A landscape with many peaks, sampled at points; each row gives a point and its height.
From any point a climber steps to the highest of the 2 points nearest to it. It stops when none of these is higher. Distance is the straight distance between rows; heights are no part of it.
Mizon: [118  25  98 141  95  89 121 127 114  54  91 131 116 101 117 135 133 117
 148 162  71  59 132 103]  h=582
seket: [ 78 110 148  88  64 149  91 173 117 141 150  91 139 116 165 174 119  59
 107 119 137  70 113 133]  h=390
vib: [146  93 104  99  91 135  89 159 137  94 131 130 105  98 177 137 115  83
 105 148 126 124  96  89]  h=645
Genar: [ 74 115 147  89  78 129 109 157 149 115 124 112 144 113 154 156 126  41
 124 148  95  63 129 129]  h=381
gara: [167 101 134 179 163 142 148  63 129 135 137 160 149 132  93 123 101 133
 104 115 133 139 135 151]  h=334
Laf: [141  89  77 127  70  98 128 136 107 125 105 120 114 168 163 117  89 171
 133 108 142 226  93 139]  h=422
suvar: [149 173 134 130 168 156 114 178 141  97 206 180 164 129 104 146 107  75
 137 144 132 123 134 126]  h=157
kadu: [145  97  95 153 118 148 110 123 178  74 153 151 114 101 107 135 136  64
 119 166 110 126 117 111]  h=168
kime: [108 128 141  83 146 111  77 172 112  96 117 143 144 122 154 152 111  49
 135 139  97  98 134 114]  h=391
mitut: [108 114 121 100 108 102  89 191 123 126 111  89 105 133 157 117 130 108
 134 127 117 120  98 114]  h=637
bubet: [105  68 158 142  91  84 153 126 151 135 107  99 111 160 109  98 171 164
 159 161  75 113 125 140]  h=450
voki: [160 140  88 133 136 112 119 214 171 161 126  86 115 140  98  63 145 117
  83 139 159 192 136 115]  h=117
Pup: [131  74  89 144  62  99 145 130 130 120 104 138 114 147 162  96  98 160
 133 147 106 196  69 148]  h=522
pode: [145 105  86 124 114 119 118 104 124  92  98 155 110 113 142 131 101 129
 138 114 116 180  85 118]  h=778
lato: [163 146 124 110 134 133 119 102  88 111 107 129 131 139 181 151  98 171
 158  76 150 221 156  99]  h=348
rade: [116 102 172  97 119 114 134 117  71 143 112 146 128 125 159 156 111 124
 133 106 119 130 110 105]  h=414
Mobu: [ 95 171 134 137 130 127 100 183 151 135 164 110 115 141  77 127 155 108
 137 141 157  95 140 122]  h=262
geki: [170 145 150 100 119 140 130 121 132 144 125 117 133 135 205  99  93 138
  94 115 127 186 122 118]  h=753
dilus: [146 120 145  79  84 113 120 155 104 137 102 112 127 133 227 110  96 137
 112 117 105 190 114  98]  h=722
manol: [ 99 152 183 106 132 134 145  97  57 185 147 135 146 136 120 155 123 135
 121  93 147  98 149 121]  h=441
kofot: [161 140 123 168 194 141 159  50  71 151 109 160 160 127 100 152  96 182
 128  89 144 125 144 166]  h=246
Vel: [157 119  67 154 140 131 131  84 180  94  95 154 116 114 118 116 121 126
 134 138 103 175 100 133]  h=611
kob: [118  80 126 153  73 120 160  90 121 127 117 154 105 126 119 135 139 152
 153 135  94 129  66 146]  h=210
Poris: [ 78  72 132 103  92 126 115 138 102  96 111 115 163  92 104 197 145  53
 160 134 100  18 120 135]  h=586
deg: [142 228 143 104 185 152 122 153 139 142 138 119 150 141 160  98 120 135
  96 121 163 141 160 130]  h=290
Nev: [ 84 104 152 127  75 136 109 130 126 152 160 108  97 109 106 166 154 111
 132 127 142  78 102 129]  h=238
siv: [141 203 115  84 159 139 160 150 172 150  96 114 139 133 170  79 141 138
 108 132 126 158 100 137]  h=271
zug: [131 212 107 165 163 158 124 154 142 150 160 119 122 148  87  87 144 152
  91 134 196 133 164 125]  h=93
vev: [125  53 121 160  67 113 181  86 138  89  85 176 135 123 128 119 123 145
 157 173  70 140  78 147]  h=198
sar: [158 180 118 138 209 133 112 122 159 110 144 151 149 124 126 113 111 111
 124 134 121 144 155 144]  h=624
Gafez: [ 85 108 132  91  89 114  90 149  56 132 133 110 111 116 140 190 135 120
 138  98 154  68 113 130]  h=506
sus: [ 79 148 174 123 128 138 144  91 114 176 144 133 137 125 101 143 145 132
 133 108 140  82 129 152]  h=458
laves: [ 91 166 142 116 123 131 123 187 189 141 135  81 126 141 103  94 174  88
 122 153 143 102 142 123]  h=272
mulo: [108  43 139 136  91 114 146  95 116 104 118 104 110 106  63 173 187 131
 179 149  98  62 133 140]  h=435
Zomop: [137 150 157 162 166 142 118 127 124 144 176 146 138 140  96 120 123 123
  98 130 154 109 159 135]  h=276
vodo: [165 118 135 166 174 131 150  81 180 150 130 144 144 140 143  87 111 145
  96 135 117 147 135 161]  h=317
Dif: [165 177  60 140 201 124 140 112 180 123 110 116 138 148 119  98 114 172
 122 119 148 173 146 165]  h=368
nopum: [115 125 161 165 124 143 139 124 179 158 149 111 124 140  87  90 165 125
 111 151 141 116 140 137]  h=294
veru: [139 154 147 155 167 171 169  58 139 158 144 152 149 108 118 128 121 150
 109 109 153  89 121 169]  h=256
tetif: [121 154 138 130 146 122 137 176 202 158 116  82 138 149 114  64 160 111
 105 153 122 140 147 129]  h=282
nop: [158 107 116  87 103 108 100 130  77  97  97 135 113 133 193 159  90 142
 158 101 127 206 126  92]  h=380
nud: [144 166 149 116 158 126 137  85  89 151 117 127 135 161 167 143 100 183
 137  81 152 175 159 118]  h=324
sufo: [ 90  85 135 130  64 118 144  95 115 149 132 139 101 111  99 162 152 129
 155 129 126  87  68 145]  h=224
sasat: [ 78 133 135 134 101 131  91 169  95 138 181 115 113 120  90 164 153 105
 136 129 163  75 135 129]  h=249
Basot: [138 179 108 131 163 134 170 116 197 152  89 111 148 135 157  72 144 164
 110 133 118 160 117 167]  h=265
Tavud: [155 201  99 140 176 147  97 185 147 104 190 153 138 134 105 131 124 119
 125 143 165 152 143 126]  h=150
mika: [157 165  92 144 158 131 118 142 111 134 140 126 119 161 135 108 104 171
 101  94 175 204 170 120]  h=493
Kor: [153 133  82 179 172 129 124  89 122 134 129 139 132 179  76 122  90 169
 121  98 161 157 167 167]  h=175
Voz: [108 128 156  76  68 129  84 181  91 142 133  58 119 126 209 143 123 125
 117 108 132 109 112 116]  h=678
dap: [132 122 179 126  92 144 158 107 117 166 130 129 129 134 187  91 111 143
 101 115 128 180  98 127]  h=783
toze: [155 150 119 146 182 116 100 143 114 128 144 139 132 149 139 123 102 130
 124 119 145 165 164 115]  h=590
nezu: [125  54 105  99 106 103 132 128 151  53  91 150 134  99 124 109 131  79
 146 186  54  82 153  97]  h=642
kad: [ 91  86 155 134 125  86 147 112 124 142  98 128 127 141  88 137 159 140
 166 141  90  82 139 129]  h=482
melev: [121 156 113 159 128 129 155  97 156 156 130 122 113 148 115  94 119 187
 119 111 146 161 114 150]  h=483
Nuni: [148 140 134 139 195 129 150  90 180 105 113 155 150 116 101 120 134 122
 142 133 107 113 144 151]  h=589
Rap: [ 92 114 148  92 129 110 126 130 138 114 100 144 136 123 150 142 122  77
 140 146  78  86 118 124]  h=382
gozof: [152  98 142  65 101 107  90 152  66 100  92 129 124 111 214 165  95 125
 142 116 116 135 119  86]  h=398
bov: [166 190 145 123 144 153 109 157  83 142 179 106 127 155 161 126 102 168
 122 107 188 192 200  88]  h=54
nete: [102  96 138 127 126 139 154  97 144  77  92 144 143  85  73 180 158  73
 178 150  93  63 138 122]  h=734
favi: [117 160 110 143 142 119 117 141 149 138 129 126  97 134 113 128 144 144
 127 115 143 151 111 125]  h=543
Fige: [ 84  83 128 111  77 117  96 146  89 117 143  95 137 104 129 204 138  96
 139 115 127  27 113 153]  h=540
meki: [106 148 114 125 131 104  93 168  91 130 134 116 102 139 119 132 127 136
 128 103 161 147 128 110]  h=595
napet: [110  21 130 129  77  99 145 102 102  95  84 122 132 101  89 158 148 121
 178 159  75  52 121 124]  h=515
Vufiv: [143 142 121 129 150 114 161 155 201 167  97  88 149 153 154  46 151 146
 102 152 106 175 132 143]  h=273
rop: [147  70 116 155  96 147 147 102 191  81 122 145 104 104 105 108 148 109
 127 182  97 137 118 113]  h=179
Lep: [146 130 150 144 174 142 189  47 105 165 110 160 163 116 126 132 112 186
 130  92 123 107 123 178]  h=253
Selo: [153 201 145 142 173 195 143 105 153 147 162 139 133 111 138 112 117 145
  95 108 170 112 139 155]  h=263
bamed: [118 129 170 125 119 137 163  95 113 173 128 153 139 132 149 115 118 167
 109 109 125 135  96 143]  h=762
gav: [ 91 126 184  81 107 123 150 108  64 175 113 138 159 113 144 175 119 108
 134  99 117  78 109 129]  h=425
lugu: [139 109 174  93 129 116  98 149  52 124 128 129 140 135 177 172  98 113
 139 105 115 123 154  85]  h=407
kip: [100 104 129 124 116 146 113 130 123  79 129 155 156  86  82 194 139  55
 165 143 112  62 119 118]  h=644
luzu: [129  86 155 146 150 130 170  71 127 105  80 133 154 105  60 156 160 105
 171 142  93  85 153 129]  h=615
bege: [133 134 111 150 179 123 177  74 204 111  90 139 136 128 116 111 152 164
 164 141  86 127 122 168]  h=557
bifi: [110 210 127 145 150 153 111 149  85 141 174 123 113 160 112 119 138 162
 113 116 190 139 165 106]  h=77
loda: [158 159  71 169 171 137 152  88 203 101 103 129 120 137 103 106 138 165
 141 130 112 165 127 161]  h=465
kire: [107 141 130 104  89 120  95 191  93 154 132  75 102 141 155 128 128 146
 119 107 161 128 113 101]  h=643
zetun: [145 124 120 139 147 141  96 162 154  84 176 164 138 102 107 142 111  52
 131 164 121 117 133 117]  h=161
netuf: [153  95 138 166 148 134 154  53  78 153 128 170 125 114  66 149 134 139
 138  97 129 124 117 149]  h=361
zif: [146 197 132 147 168 158 114 116  66 144 164 142 129 157 133 144 114 179
 125 100 182 149 200 107]  h=65
zaru: [113 100  94  99  93  91 112 181 168 101 100 102 110 107 158  91 153 103
 134 166  88 132 103 118]  h=661
Zoset: [104 122 153 126 154 104 158  87 157 105 101 118 134 131  74 152 179 134
 183 141  94  95 159 131]  h=536
lis: [159 218  89 127 209 138 122 144 151 150 120 109 139 145 150  92 119 171
  90 108 167 163 170 157]  h=312
muled: [115 153 160 173 145 150 132 126 158 152 193 126 131 141  56 114 156 121
 118 158 154  89 167 142]  h=284
rubi: [113 140 122 166 122 132 143  82 107 168 153 145  96 137  88 132 141 179
 125 107 155 126 116 137]  h=431
linik: [ 94 142 157 141 153 139 168  80 145 137 135 133 128 117  69 154 166 124
 153 126 126  76 136 140]  h=484
tiga: [135 181 116 139 146 147 125 201 154 159 153  92 121 144 100  74 149 132
  90 133 179 143 146 105]  h=106
musi: [ 87 125 171  80  93 126  96 141  26 169 163 105 122 133 136 196 130 127
 144  92 148  82 148 117]  h=469
liro: [107 150 173  77 122 144 102 159 100 135 136 133 154 116 162 181 112  67
 122 112 120  97 141 126]  h=399
vutop: [150 188 155 172 177 180 131 118 111 146 193 152 147 128 121 130 117 153
  94 125 177  95 168 164]  h=270
nedar: [161 138  90 127 146 104  83 210 127 139 148 110 119 150 115  96 128 106
 101 118 149 190 150 101]  h=130
vema: [155 100 106  95 106 144 108 116 109  76 106 166 111  88 170 148 101  92
 119 129 124 160  92  84]  h=680
pazut: [121  91 123 145 109 114 136  78  66 156 156 151 108 125  89 161 120 150
 117 100 141 129 112 127]  h=393
telok: [111  82  84  92  96 105 137 146 177  61  87 123 127 105 156  88 147 101
 137 207  48 119 119 101]  h=691
sop: [157 154 101 168 211 124 123  93 101 121 132 154 144 139  85 148  98 159
 132  93 151 147 155 141]  h=227
dez: [134  50 109 146  40 101 138 130 119 113 110 136 109 121 171 101 123 148
 123 166  98 129  60 143]  h=583
Biz: [146 130 145  56  69 131 110 198 117 140 109  83 124 119 226 118 132 124
 115 125 119 158 103  96]  h=700
ler: [142 167  97 126 159 119  85 211 153 114 166 125 120 127  90 112 135 105
 121 145 153 159 134 101]  h=140
gomi: [141 125  92 138 112 103 119 117  99 142 121 114  99 173 135 116  93 172
 123  84 166 209 132 122]  h=362
Devim: [124  49  93 135  61 119 104 141 124  91 121 120  98 104 163 131 120 119
 119 150 109 102  69 106]  h=616
giz: [137 206 134  80 143 145 117 179 142 151 120 101 132 118 161 102 137 113
 113 117 147 168 128 109]  h=281
gen: [143  75 124 164  91 136 191  68 183  85 109 164 119 115 133 101 140 138
 139 172  73 137  95 132]  h=189
nura: [141 101 146 167 127 122 157 108 186 150 132 122 130 149 116  75 129 141
 117 157 114 148 134 148]  h=305

For each start below, name the point where the climber stops.
zif | tetif
nop | nete
suvar | tetif
Laf | pode
deg | sar

Call two points neighbours if one is among the 2 nearest of the other. Go from one point of each pair to the other, from neighbour to neighbour, staying as high as possible. Name the lowest point that can't be avoided.
telok / dap | mitut
pode / tetif | Basot
sar / pode | loda
